Each row is a point on a landscape with many peaks, with its height.
A climber steps from a point to the highest of its 2 nearest points, and stops where none of them is higher. Distance is the straight distance between rows; heights are no part of it.
K323: [109 150  75  96  81  90  95 106 140  92  95 112 169 166 102 147 128 104
 146  74 166 153 121 172 158 101 141 132 115 118 146 113 140 102  84 128
 151 137  90 141 138 113 108 100 100 119 144 117 129 154 163 121 117 144]  height 505
K854: [146 117  80  96  58  85  69 104 117  79 138 101 128 134  83 120 120  45
 125  87 151 196 167 172 154  88 125  83 115 159 108 120 123 156 173 129
 119 146  88 127 108 122 108 114  79  89 128 116  96 100 135 145  95  87]  height 459
K535: [ 93 139  90 125 142  84  98 139 157  66 152 111 132 140 102 166 129 162
 169 174 168  75 145 113  82 126 130 120 103  96  60  68 176 103 145 128
 110  92 102  93  56 128  91  87 133 134 111 171 108 163 111 158 146 193]  height 654
K371: [195 125 139 162 154 165 160 137 126 128 137 119 109  82 134 110 150 147
 109 161  69 109  84  90  75 110 117 150 131 118 111 129 147 126 139 168
 164 113 137  90  96 143 112 133 158 152 101 140 116 109  60 130 131 181]  height 509
K290: [142 127 165 129 146 113 125 161 119 134 118 161 124  65 125 116  48  82
 114 149 117 167  78  97 121 150 113 131  68 187 145 147  96 141 147 126
 166 144 150  99 126 143 172 141 131 180 123  79 126 141 117 144 169  85]  height 117
K307: [135 151 128 120 141 105 128 188 139 120 140 176 110 117 159  89  52 110
  96 152 116 145 106  96 112 130 128 139 113 178 149 142 108 147 158 124
 145 155 153 108 126 111 142 142 137 165 130 105 151 141 125 140 186  55]  height 107
K573: [121 140 178 157 150 103 139 142  99 109 102 148 158  74 120 181 106 107
 146 164 149 122  83 113 135 173 110 139  70 157 125 138 112 136 145 131
 148 127 130 101 115 132 115 129 160 162 114 110 129 156 140 131 159 152]  height 137
K144: [123  31 116 130 130 178 163 172 137 178 203  85  70 190 152 104 185 120
  71 105 131 177 148 114  96 115 118 115 154  86 123 138 137 152 108 179
 124 150 124 116  89  95  82 132 126 115 114 147 124 180 123 142  88 178]  height 301
K392: [136 161 134 161 148 168 142  77 122 141  98 123 154 133 134 118 169 165
 179 108 118  49 161 131 147 104 146 117 103 108 147 123 105 118 113 104
 104 121 115 192 162 184 191 142 126 134 140 150 130  98 131 130 113 147]  height 154
K161: [ 89 150 198 139 135 133 146  66  95 121  49 179 162 101 131 197 108  94
 163 119 132 117 100 129 168 153 124 155  62 156 127 150 141 130  88  99
 133 136 130 153 141 121 124 153 138 124 139  92 125 158 197 121 148 186]  height 555
K917: [181 130 134 186 152 150 147 103  97  92 117 133 132 113 111 144 130 163
 126 171 101  58  70  99 111 157 133 149 155 151 113 115 111 135 126 128
 117 119 142 125 145  86 131 113 175 153 130 127 167  42  89  95 152 145]  height 83
K278: [122 153 169 165 160 103 134 118 110  97  76 182 196  59 138 186 114 135
 162 166 151  84 106 123 136 167 141 125  76 161 150 136 124 118 118 104
 144 121 153 144 129 143 157 135 122 169 112 130 133 152 166 111 174 130]  height 147
K231: [ 96 128  85 112 109 150  99 161 150  96 144  89 149 167 131  99 182 140
 151  96 123  85 197 155 117 107 161 102 123  81  62  80 164 105 146 115
  83  79 115 141  91 161 121 131 108 122 130 189 104 142 141 149 130 158]  height 781
K673: [132 135 125 102 124 116  54 120 132 184 126 126  94 131 140  53  93  66
  82  86 120 199 170 147 156 141 137 119 122 163  78  79 113 140 168 148
 115 143 173 136 120 141 134 192  90  92 139 135  85 122 104 114 110  19]  height 589
K101: [182 117 145 164 170 145 141 104 157 106 150 132 123 124 120 139 129 195
 126 176 106  41  74 115  85 134 130 172 172 116 112 110 151 132 113 153
 129  99 158 110 124  71 106 112 169 154 125 156 179  70 108  92 135 158]  height 90
K218: [ 97 123 141 102 157 181 147  41 102 213 114  99 119 120 114  87 131 172
 153  67 118 143 121 140 197 117 157 184  78 123  98 105 179 115  96 142
 134 117 117 161 191 163 168 161  85 111 167 100 139  98 171  97 100 146]  height 194
K862: [126 178  80 114 117 101  90  89 126 144 114 142 163 171 120  92 113 104
 155  85 163 120 177 169 190  96 171 127 148 127 147  87 121 131 111  83
 132 139 120 181 181 121 162 143  67 118 162 161 115 114 179 102 121  98]  height 437
K880: [131 122  63 125 117 109  99  92 109  78 114  84 122 142  97 133 153 107
 140 103 150  89 114 139 138  97 140 147  97 135 113  94 146 130 135 152
 146 134  72 121 112 117  88 120 143 138 117 140 122 117 102 129 133 168]  height 120
K994: [130 106  69  99  48 140  80 121 109 118 166 102 118 155  82 105 152  47
 110  83 169 206 185 173 166 115 123  97 151 146  87 107 145 165 185 145
 105 146 104 123 103  87  83 140 101  88 143 120  90 137 135 123  70  98]  height 428
K409: [142 105  50 126  63 136  80 109 123 108 155  99 115 188  80 104 154  61
  95  68 161 169 157 144 158 121 113 131 111 144  87 109 152 180 148 156
 128 167  86 107 112  53  73 136 129 123 143 131 117 121 132 109 100 152]  height 396
K383: [142 109 132 105  96 156 182 148 126 175 146  97 142 155 145 106 146 117
 116  86 121 175 144 138 146 106 124 108 188  99 190 190 115 136  99 119
 142 152 127 146 165 134 116 121 105 110 142 115 140 123 138 108  83 104]  height 302
K492: [107 168 100 119 106  57  91 113 124  81  70 161 149 116 116 173  98 121
 152 150 167 133 105 135 146 116 145  96 106 135 188 172  91  92  87 105
 146 154 100 133 147 130 139  86 108 118 118  64 137 151 127 142 156 118]  height 185
K975: [144 140 136 127 123 171 187 123 134 189 140 112 133 167 157 116 156 163
 141 105 105 136 136 131 163 129 140 132 200 113 205 189 122 111  74 125
 141 147 135 171 205 132 149 119 115 120 163 100 145 106 162  86  83 125]  height 283
K335: [116 113 142 133 132  82 152 163 118 123 126 136 111 118 112 209 121 135
 139 185 159 135 110 112 111 160  91  94 135 108 144 162 107 128 126 131
 119 131  93  89 108  96  96  77 168 111  98  88 132 153  96 165 115 172]  height 451
K6: [107 110 126 115 119 110 121 203 148 117 208 169  99 185 136 160 107 146
  75 177 163 151 126  99  85 162  87 120 172 115 117 105 102 139 158 119
  91 152 132 110 111  75 109 113 164 145 127 141 132 172 118 166 139 112]  height 79
K434: [119 132 121 105 105 110 129 188 152 103 165 166 120 175 119 159  84 142
  91 172 161 141 113 117 112 159 119 131 145 131 163 141  86 119 123 103
 122 147 128 125 120  84 114  93 163 154 136 107 142 187 148 159 146 103]  height 87
K872: [135 130 122 159 141 120 107 122 143  79 132 159 147 153 124 143  80 201
 120 139 126  49 115 131  98 148 148 171 126 147 130  88 124 120 136  97
 108 118 178 159 146  61 149 129 168 146 144 170 165 102 173 103 177  96]  height 425
K65: [108  76 148  98 100 139 138 119 143 149 102 104 128 112 106 166 123 127
 144  78 152 187 148 149 143 101 107  93 113  95 129 169 128 107 107 128
 151 125  89 107 112 158  97  96 112  73 102  98 132 175 120 141  87 146]  height 604
K625: [163 130 121 101 145 125 144 110 129 146 114  97 141 138 145  72 137 121
 136  72 106 153 125 137 147  67 135 123 158 132 125 156 150 112 102 146
 169 120 120 128 152 161 114 117  87 111 124 141 135  90 125 106  91 125]  height 230
K326: [138 159  62 147 139  74  70 122 120  52 126 131 133 142 144 124 120 143
 135 175 134  72 122 118  93  98 152 136 163 153  97  86 134 124 160 122
 118 108 137 142 105  98  95 131 131 125  78 185 128  72 108 113 173  92]  height 567
K381: [142 114 116 114  89 130 185 136 115 133 134  96 135 141 125 136 165 107
 110  99 134 180 129 134 132 124 113  83 195  97 165 212 110 121  90 141
 140 144  86 105 147 117  80  92 130 100 123 101 145 112 104 141  57 147]  height 323
K969: [173 159  82 137 109  86 132 168 127  90 138 107 100 131 144  90 112 106
 118 166 100 119 112 106  73 106 132 121 171 155 128 172 118 133 135 140
 134 139 121  90 130  78  88 119 129 120  86 151 128  64  75 124 127 109]  height 450
K688: [102 112 159 108 116 137 148 209 140 160 169 121 129 126 146 112 142 147
 126 155 120 119 164 156 105 129  96 111 164 109 180 143  99 119 134 105
  99 124 155 144 123 183 153 127 133 141 138 145 103 178 140 146 137  86]  height 57
K929: [148 142 189 147 180 181 163  97 125 158  91 139 136  88 168 115 143 171
 169 125  66 105  96 120 113 112 138 157 114 123 137 148 178 109 110 135
 158  93 153 129 142 208 167 129 103 142 128 138 138 125 136 108 140 174]  height 580
K816: [135 142  89 101  88  51  62  99 100  87 116 114 114 104 111  91  91  48
 111 109 143 192 148 160 155  98 150 109 111 170 114 124 104 140 148 135
 148 152 117 126 126 142 132 124  68 102 109 110 108  88 109 136 124  61]  height 495
K591: [161 166  74 132  90  54  76 172 122  71 147 128 113 139 149 114 117  91
 126 186 144 155 140 138 105 111 142  94 174 176 135 155 119 120 152 113
 109 141 124  97 111  94  73 108 105  94  82 156 118  87 108 125 131  85]  height 489
K230: [ 98 104 181  88 124 158 130 185 189 172 164 135 126 169 178 116 132 157
 129 129 108 152 188 153 104 139 127 128 145 105 173 132 120 105 143 113
  90 101 199 139 136 184 201 134 106 158 164 130 122 203 169 142 163  76]  height 49
K397: [109  80 148 135 135 143 157 196 133 148 181 129  91 140 147 130 138 143
  79 177 137 120 116 110  81 179  91 121 167 116 127 103  80 143 163 128
 104 144 149 136 115 114 140 118 188 172 127 156 134 146 113 143 137 130]  height 71
K996: [141 178  70 152 105  68  67 131 128  52 124 112 130 145 142 119 152  98
 130 155 138 120 125 157 118  99 166 109 183 167 123 117 140 133 176 128
 135 129 114 132 121  92  73 130 108 120  81 173 123  75 117 112 144  98]  height 527
K139: [134 102 194 149 146 137 123 142 114 145 118 150 126  63 112 148  76  81
 116 126 139 190  90 114 127 160  96 141  48 163 121 124 111 147 141 158
 182 139 139 106 111 149 142 164 150 162 130  97 117 173 125 147 153 147]  height 127
K360: [120 163 103 173 140 129 122  95 137  97 101 116 166 129 118 126 168 173
 172 131 125  27 151 118 113 108 147 116 125  97 121  95 136 106 117 103
 107 111 135 176 127 160 167 132 135 155 134 181 145  91 129 125 151 141]  height 144
K853: [124 113 100 120  90  94 159 186 130 124 170 117 102 175 108 175 127 128
  99 156 156 164 130 114 115 156  96  78 181 107 165 169 109 134 111 128
 130 145  91  93 106  78  81  79 155 110 111  97 141 141  95 164  94 145]  height 424
K325: [124  87 133 124 146 104 141 157 112 123 182 112  98 136 106 152 139 144
 121 178 153 112 111 104  90 144  89 130 112  87 104  99 144 137 147 167
 122 135 102  85  65  90 100 115 186 118 104 136 113 163 102 147 107 204]  height 539
K881: [121 117 161 143 158 108 131 154 143 101 170 129 149 105 129 151 129 168
 151 179 138  63 140 144  90 165 117 123 123  94 111  92 140 111 136 122
 106  88 148 113  88 147 117 107 160 161 116 181 118 155 136 142 150 152]  height 722
K922: [139 100 113 104  97 130 123 144 142 157 137 109  92 129 122  80  93  55
  96  63 116 206 138 138 143 109 110 109 122 158  97 121 116 145 142 159
 150 160 134 116 118 144 117 146 108 101 120 119 116 113  98 134  99  92]  height 716
K41: [140  88 143  90 128 144 112  99 141 193 132 106  86 122 124  44  79  83
  81  74 104 199 131 129 153 135 124 130 111 142  86 100 123 144 127 153
 133 133 181 127 144 151 153 183 103 104 153 119 114 105 114 126 115  57]  height 645
K449: [139 170  97 100 129 129 138 102 122 162 133 133 153 171 125 101 126 140
 139 101 133 117 139 154 185 117 151 153 145 119 168 121 130 136  87  99
 135 149 132 165 191 128 156 135 109 116 169 129 133 101 167  98 121 106]  height 446
K717: [127  37 119 101 120 159 167 142 124 164 159  64  81 130 130 101 168 143
 102  90 134 156 144 129 114  98 110 102 121  90 108 146 157 130 129 177
 131 133 105 111  88 124  74 115 123 100  99 136 121 154 101 150  83 158]  height 281
K551: [149 121 158 169 143 140 140 131  95 109 122 128 160  79 126 144 134 130
 128 167 125  48 117 125 128 169 115 135 124 129 154 105  90 147 149 102
 109 124 135 146 124 155 156 136 172 157 131 151 111 102 119 112 145 118]  height 69
K718: [103 121  77 108 129 118  89 145 142  85 155  91 121 143 115 132 155 134
 136 133 139  69 166 145 103 113 141 125 114  83  66  65 177 109 163 121
 102  78 100 108  58 145  90 127 122 126 115 183 105 150 111 139 146 171]  height 712
K353: [115 154 102 125 100 112  63 168 114 116 153 155 119 129 125 107 140 107
  96 141 133 123 184 149 150 143 140 126 150 141 127  77  81 155 194  77
  85 138 138 164 114 113 139 145 127 114 122 170  90 130 115 123 155  28]  height 385
K146: [123 124 184 129 145 193 182 125 140 200 116 132 135 140 162 134 162 177
 152 127  86 121 138 134 151 120 128 136 153  98 194 191 120 117  90 139
 123 136 147 155 189 160 160 137 124 126 158  93 138 140 154 114 112 137]  height 269
K148: [151  51 115 100 110 182 176 103 115 133 125  40 128  96 121  80 174 139
 118  68 118 149 129 131 130  73 124  98 140 106 109 168 149 115 126 162
 149  99  92 118 113 145  72 109 106  90  75 138 128 120 102 138  64 160]  height 262
K585: [103 169 112 123  72 110  68 190 150 139 176 177 105 168 133  95 124  75
  80 143 154 229 175 110 125 162 100  97 170 167 109 134 108 157 180 138
 118 162 141 107 106  80  93 148 103 111 135 133 102 136 121 142 118  40]  height 460
K681: [111 104  94  89  80 115 119 124 124 109 108  87 126 144  86 158 128 107
 131  76 163 167 154 169 153 108 123 117 103 112 132 131 124 113 111 119
 147 132  81 128 125 132 102  88 118 105 129  99 122 161 127 139 100 132]  height 551
K62: [121 103 167 102 113 125 144  89 148 127  69 106 119  67 107 160 124 119
 162  90 130 192 111 137 131  75 118  86 126 129 122 204 101 108 109 138
 172 100 111 108 130 168 132  85  87  63  74  70 137 133 113 147  96 139]  height 665
K679: [115 121 234 145 128 174 199 125  95 150  72 173 125  84 149 170 115  74
 136 121  92 170  91 109 151 147  99 128 124 158 144 205  98 133 129 111
 133 133 139 120 130 125 149 144 149 124 129  54 139 125 133 135 126 144]  height 530
K988: [109  51  83 126 106 185 140 167 143 169 191  89  79 204 155 101 217 131
  65 103 141 139 161 116 121 148 103 141 163  82 129 113 138 160 142 147
  95 147 140 141 110  86 103 142 163 130 169 151 124 155 127 122 110 140]  height 324
K469: [116  53 125  96  94 170 139 119 129 184 114  85 108 125 103  84 142  81
  76  37 146 194 159 134 160 134 105 105 131 129 107 127 114 163 132 153
 128 151 122 157 138 134 133 139 120 108 155  92 125 129  95 139  84  64]  height 643
K606: [101  85 164 121 146 191 111 161 156 151 147 103 115 112 127  88 152 115
 107 104 110 132 160 143 127 142 106 147  39 135  82  57 150 127 163 137
 100  87 173 116  92 195 160 177 128 170 162 169  92 207 135 146 157 150]  height 449
K726: [ 73 180  98 154 132  61  81  84 131  63  35 153 178  98 120 185 118 132
 189 159 161 114 119 111 123  95 145  94  81 119 163 149 122  85  76 110
 138 131 117 159 128 158 171  92  87 141 101  98 136 152 150 162 170 145]  height 169
K155: [ 91 175 167 156 137 132 163  68 101 112  58 184 147 134 111 201 129 144
 164 146 119  74  85 123 159 172 147 159 110 140 143 143 136 117  73 109
 113 122 115 164 156  95 111 136 158 127 145 102 145 126 174  95 146 180]  height 514
K228: [149 165  99 104 118  73 116 143 131 114 110 128 144 132 141 118 109 116
 160 120 125 117 117 132 121  85 153 121 162 133 143 157 124 111 103 110
 162 129 129 140 149 156 128 108  96 120 120 134 137 113 123 122 119  99]  height 214
K799: [120  59 135 131 122 135 124 174 113 137 209 131  92 142  99 137 154 141
  97 147 158 136 126 102  92 145  76 138 104 114  81  69 139 147 181 160
 108 132 101 101  62 107 142 140 156 140 124 140  98 189 110 168 126 194]  height 510
K511: [142 152  83 122 153 140 116  78 120 145 106  90 152 127 135  78 157 138
 156  85 121  84 162 131 161  76 152 129 107 122 113  97 135 124 115 110
 120 115 117 178 171 183 184 161 102 123 138 173  99  87 142 105 130 125]  height 166
K150: [107 162  82  77 128  98  84  92 157 124 106 139 167 180 125 107 117  94
 151  80 171 155 159 171 186  85 163 138 133 122 116  88 157 111  86 125
 148 120 118 159 169 136 149 137  63 118 158 146 137 130 186 102 112 146]  height 466
K840: [145 195 108 124  96  97  69 156 152 134 127 175 127 148 150  73  84  55
  91 133 144 237 169 150 153 141 136  91 162 167 124 133 128 159 171 136
 121 150 154 106 143  88 100 150  89 108 121 134 127 111 129 109 109  44]  height 496
K522: [125 170  84 139 131 131  83 127 139 114 149 177 137 167 137 120  89 174
 107 119 122  84 143 147 131 143 166 176 119 162 113  71 119 131 165  81
 110 126 188 163 144  77 146 141 136 133 150 168 133 130 174  87 192  40]  height 395
K794: [132 139 210 147 141 200 200 100  79 187  98 170 113  83 147 160 116 108
 114 135  70 157  92  94 154 153 125 153 139 153 158 178 117 147 139  96
 128 142 130 130 185 142 192 150 135 133 158  44 148  90 117 115 107 123]  height 506
K657: [132 121 163 136 133  78 147 142 118 107  94 134 139  57 117 194 111 139
 165 182 140 134  70 117  90 135 104  97 115 124 128 195 132 112 126 127
 138 120 111  82  90 158 106  77 136 111  79  90 107 151  96 152 125 172]  height 479
K595: [125 130 102 121  96 110 103 188 112 136 157 130  88 126 135  99 140  90
  76 141 125 158 174 122 123 143 103 102 175 152 118  98  83 159 200 106
  92 146 127 145 107 121 109 160 153 119 119 151  89 109  83 152 148  30]  height 408
K918: [ 98 126 183 129 149 130 142 136 129 118  94 151 153  84 129 184 127 136
 180 149 129 121 128 134 118 140 107 106 108  92 137 159 133 108 101 106
 130 108 110 115  96 176 106  99 125 118 106 116 119 183 139 152 121 175]  height 516
K185: [148 128 104 123 108 117 168 177 177 113 177 138 137 192 140 152 103 137
 111 149 128 138 110 109  85 143 140 120 192 101 170 190 133 124  69 151
 143 140 131  90 135  36  66 101 148 129 122 131 165 135 133 127  99 167]  height 370
K850: [104 179 133 174 139  59 104  82 104  45  49 170 202  65 120 194 131 129
 165 190 181  68 105 104 128 141 151 101  91 137 156 152 125 103  96 108
 128 129 126 154 121 145 174 122 100 166 100 122 118 129 143 130 181 140]  height 157
K298: [ 89 130 117 139 138  51 115  98 146  86 126 125 143 113  98 182 123 163
 172 189 168  80 100 116 100 151 118 100 115  77  81 105 174 100 116 144
 111  90  88  84  71 108  87  76 153 123 114 149 128 165 118 159 127 212]  height 609
K793: [136 137 125 136 144 159 156 105 135 138 129 125 127 148 132 142 130 173
 147 102 111  81 119 131 142 132 137 161 139 120 156 127 145 132  95 122
 150 140 122 142 166 126 127 127 145 134 160 125 143 115 136 103 127 142]  height 480
K895: [180 122 114 139 134 116 154 156 114 112 150  93  92 114 137 126 139 118
 113 175  86 115  90  90  78 120 115 111 161 119 117 161 122 137 152 172
 149 124 107  69  99 115  98 112 152 119  90 133 119  87  45 157 102 164]  height 478
K452: [174 113 157 146 184 192 166 130 119 145 133 110 112  89 163  96 153 151
 114 140  53 100  85 126  97 116 117 167 107 138 120 126 177 117 125 153
 141 103 174 108 122 167 132 143 144 161 130 145 123 119  98 109 148 162]  height 540
K728: [111  79 158 136 119 146 152 187 125 164 160 115 105  94 160 124 168 126
  86 152 125 128 130 131  95 173  90 110 178 120 159 113  72 133 167 102
  95 128 154 166 121 175 165 130 171 175 152 144 119 131 122 137 147 100]  height 64
K226: [147 106  95 135 113 131 166 131 132 123 149  90 127 177 116 149 149 130
 110 126 121 144 118 122 124 125 127 109 185  85 152 193 148 132  80 173
 141 144 100  89 120  57  56  87 155 115 135 123 156 111 114 118  73 197]  height 346
K56: [150 153 142 124 182 165 158  76  90 188 118 140 110  93 129 102  93 166
 144 126  73 144  94 106 153 120 165 182 108 158 121 111 179 124 113 116
 159 125 118 121 190 187 198 153  79 124 154  86 155  78 125 107 116 122]  height 223
K941: [ 99 133  90 118 163 150 118  64 113 179 112 100 141 140 118  53 142 145
 162  62 146 106 170 139 194  94 158 160  82 107 113  77 150 121  89 114
 125 125 121 168 182 165 185 161  77 108 169 142 132 100 167 118 114 151]  height 179
K317: [118 159 172 139 171 133 143  53 124 142  43 165 166  79 151 146 135 128
 185 117 130 125 118 105 145  78 133 129  89 122 128 161 130 109  98 114
 142 116 116 167 149 217 201 138  77 133 108 124 125 129 126 136 116 153]  height 661
K324: [136 113 200 122 113 124 134 101 136 115  62 139 111  51 115 174  89  95
 149 100 123 189  93 125 118 114 102  94  92 158 131 220  93 118 130 134
 168 120 125  81 111 153 138  91 108  73  77  33 142 121 102 158 125 142]  height 615
K308: [121 165 206 156 170 167 160  83 158 155  61 140 169  73 168 121 161 135
 184 115  85 100 133 131 124 104 145 119 100 101 124 160 158 106 115 138
 141  85 146 157 132 213 174 152  95 137 122 138 128 146 151 131 130 186]  height 614
K906: [149 139 151 134 128 195 188 112 103 188 121 127 105 115 145 111 103 122
 102 104  74 152  92  96 145 138 126 154 153 150 155 164 149 155 115 114
 151 149 118 110 183 131 169 144 118 128 174  77 165  75  99 123  93  87]  height 541
K927: [183  96 131 108 106 191 178  93 112 158 131  71 128 118 144  59 165 127
 101  53  85 174 129 138 144  79 137 100 162 117 129 176 153 124 114 153
 144 123 113 144 150 138 113 126  99 111 113 124 135  98 105 126  59 131]  height 246
K131: [114 172 150 167 139 127 143  64 137 114  88 177 163 138 112 183 126 196
 161 160 133  45 101 117 129 150 144 146 134 118 172 143 106 103  70 108
 127 117 132 182 168  94 137 127 147 140 145 122 163 125 173 105 139 162]  height 481
K605: [138 163 117  92  97  90  39 132 121 132 139 142 114 134 118  83  94  58
 126 113 141 201 171 158 173 117 156  96 133 165  88  90 115 132 168 124
 117 148 149 121 120 142 106 155  61  91 116 138  91 126 118 122 116  39]  height 542
K517: [136 132 107 146 139 104  76 149 149  70 159 149 111 152 135 124 129 170
 114 179 126  54 148 132  88 129 155 146 120 140  82  57 115 125 184 123
  96  94 162 115  80  99  94 146 164 137  91 203 114 123 127 126 181 110]  height 620
K751: [106 155 179 133 158 133 131  54  80 133  55 179 129 105 118 165  96 110
 178 107 115 142  84 108 185 133 131 169  68 170 147 140 151 131  81 107
 137 146 116 134 165 125 157 153 123 107 136  33 150 112 163 124 132 144]  height 603
K582: [138 143 157 161 142 125 138 112 167 112 114 176 172 134 114 170  82 222
 130 167 123  55 113 130 105 150 153 146 147 113 176 128  96 104 100 103
 105 110 169 183 160  86 147 117 161 163 152 135 183 119 180 113 155 110]  height 453
K398: [134 123 161 102 171 170 152  71 121 196 114 115 105 120 127 114  89 142
 131  87 102 165 101 118 173 131 141 171  86 140 124 134 173 125  93 148
 162 126 125 115 167 163 154 148 106 124 156  89 161 117 139 108 101 129]  height 208
K797: [135 107  84 121  99 148 123 164 148 133 181 115 101 201 131 113 152 110
  84 111 144 156 151 133 116 144 123 133 179 123 125 109 143 163 143 144
 112 156 127 107 121  56  71 137 161 123 141 162 128 130 139 109 116 134]  height 348
K312: [135 134  81 133 152 109  99 137 134  99 142 128 108 158 100 121 122 120
 129 129 126  87 106 115 106 111 129 163  95 127  92  85 153 139 147 146
 148 138 115 109 110  95  89 127 162 141 113 150 129 131 109 117 157 155]  height 109
K89: [139 114 109 145 163 146 146 117 148 113 156 116 102 163 117 130 139 172
 126 143 121  59  93 116 103 146 121 187 139  98 113 102 153 132 111 162
 128 130 130 106 104  73  98 116 185 151 127 158 158 108  99 110 150 191]  height 97
K887: [131 136 131 129 145 106 102 178 135  70 168 170 133 127 140 147 107 151
 113 177 135  80 140 120  86 151 130 143 104 131  86  65 137 117 175 115
 113 111 161 112  86 131 118 119 143 150 104 178 106 176 139 143 172 128]  height 669
K46: [107 163 111 119 121 133  58 149 136  73 165 190 158 166 127 131 110 160
 115 136 137  88 178 151 148 149 158 146 131 143 114  69  91 133 168  75
  79 119 153 157 120 106 158 141 129 135 132 164 108 156 160 119 181  46]  height 368
K846: [122  77 163 108 138 193 180 107 120 207 123 108  97 106 142  86 133 111
  84  63 107 180 126 103 158 139 108 132 131 132 140 158 112 153 118 153
 134 143 136 143 159 152 153 165 125 123 163  80 157 108 109 131  97  88]  height 587
K3: [119 108 205 135 123 143 142 100 126 156  67 140 121  70 124 161  73  81
 125 108 128 202  92 106 147 134  97 115  87 166 141 189  87 135 121 135
 160 141 130  92 132 139 148 137 136 113 120  35 139 134 120 137 127 118]  height 570
K152: [132 145 116 135 116 104 132 175 144 104 140 169 125 156 144 135  54 127
  87 162 139 137 105 101 107 165 119 149 144 176 160 140  90 134 137 121
 122 158 146 126 149  59 134 116 155 160 141 107 162 142 146 133 175  59]  height 96
K635: [106 130 136 147 145 126 140 174 155 101 165 104 158 130 143 116 172 170
 158 164 129  59 167 151  84 178 125  88 102  78  92  78 129 100 152  97
  72  60 142 130  86 174 155 117 142 164 140 190 112 151 157 146 154 150]  height 779
K61: [146 157 135 128 166 147 147  85  95 220 156 132 107 119 139  76 120 194
 148 139  64 132 138 124 143 114 169 195 131 148 136 109 162 124 113 110
 136 111 149 151 204 183 214 164  76 134 163 101 134  71 163 102 127 103]  height 236
K530: [122  59 151 141 159 178 118 156 116 150 173  97 101 110 112  97 166 136
  86 126 119 126 125 124 102 141  96 150  73 121  85  65 151 136 155 166
 122 123 143 120  93 147 128 160 169 162 140 163  92 181 126 132 143 192]  height 477
K328: [108 132 105 142 121 139 114 156 140 109 150  84 125 154 145  88 199 165
 152 134 111  42 190 170  96 124 156 107 125  80  94  74 124 117 170 102
  55  77 137 143 107 146 130 139 133 131 122 193 108 128 136 125 157 124]  height 868
K612: [121  98 136 119 151 164 149 146 114 153 129 120 120 129 133 134 123 126
 112  96 119 124 106 124 139 136 115 157 101 120 147 109 132 149 123 148
 135 154 118 126 122 134 117 147 161 138 151 117 132 151 131 128 129 137]  height 518
K781: [153 140  66 125  86 113  96 152 135 105 159 123 133 190 110 118 139  84
 113 108 151 153 133 150 147 134 131 139 136 139 119 105 133 156 129 136
 125 167 110 109 135  60  80 135 147 119 155 129 119 113 137 121 122 120]  height 369
K126: [126 178  87 110 126  35 105 117 141  84  84 146 181 112 137 149 127 126
 169 155 162 127 122 141 125  70 149 102 166 142 179 183 119  86  79  99
 158 135 120 145 141 153 154  85  66 119 104 118 126 122 142 141 144 108]  height 200
K142: [119 167 173 128 141 106 122  52  97 114  36 156 152  79 129 174 121 117
 166 114 123 137  94 122 164  91 135 141  83 136 132 170 125 119  95 125
 152 135 118 131 143 170 167 126 102 110 105  72 133 113 142 127 132 145]  height 660
K705: [179 145 158 183 168 155 149 100  78  99 111 138 158  77 118 156 141 143
 129 181 115  73  66 111 125 168 128 156 118 145 134 109 127 142 147 128
 137 111 145 120 129 125 133 147 162 158 114 138 131  90  90 103 146 164]  height 76
K153: [127 143 155 111 156 152 172 105 141 230 137 124 112 153 161 101 133 190
 162 128 100 122 159 132 157 111 159 181 132 115 189 140 137 114 111 123
 125 127 172 162 216 171 203 149  99 141 173 110 139 124 180  97 127 117]  height 252
K629: [138 142  79 122  81  68 139 165 145  87 148 123 126 158 113 158 105 119
 116 170 151 139 106 136 110 155 132  92 176 139 181 194 105 125  87 134
 140 145 100  95 136  54  82  68 150 120 124 100 150 113 117 144 124 129]  height 398
K739: [111 142  70 149 139 131 110  88 128  84 104  84 150 147 112 124 163 139
 159 108 137  40 153 127 136 105 145 135 113  95 110  75 143 118 128 114
 109 110  83 143 113 131 130 136 143 142 144 177 119 101 120 112 143 147]  height 133
K305: [102 120 121 122  89 130  99 212 153 166 189 163  68 152 151 100 149  98
  60 136 122 197 176  95  82 148  83 100 171 153 104 124  99 170 189 123
 111 154 147 136  92 111 106 167 139 125 127 143 103 135  93 143 134  62]  height 432
K730: [113  90 168 109 138 159 137 144 141 152 117 121 133 105 133 149 125 120
 147  97 127 150 133 148 134 126 113 131 121 103 140 153 125 123 114 138
 136 130 118 119 112 173 117 125 133 114 129 120 128 175 125 136 120 131]  height 556
K677: [105 118 168 145 166  79 140 131 131 108 162 130 154 100 107 190 138 162
 144 211 169  90  92 109 105 183 109 114 109  96  92  88 147 126 139 165
 114 103 113  85  73  83  92  96 195 131 107 150 120 152 127 155 114 213]  height 574

For each start below, name the point where the climber stops.
K941 => K65
K46 => K317
K969 => K328
K325 => K328
K705 => K65
K975 => K65
K290 => K922

Two climbers start at each pair of points below. Name the first point that both come to, or write never.
K799, K797 => never
K307, K595 => K605
K781, K353 => K605
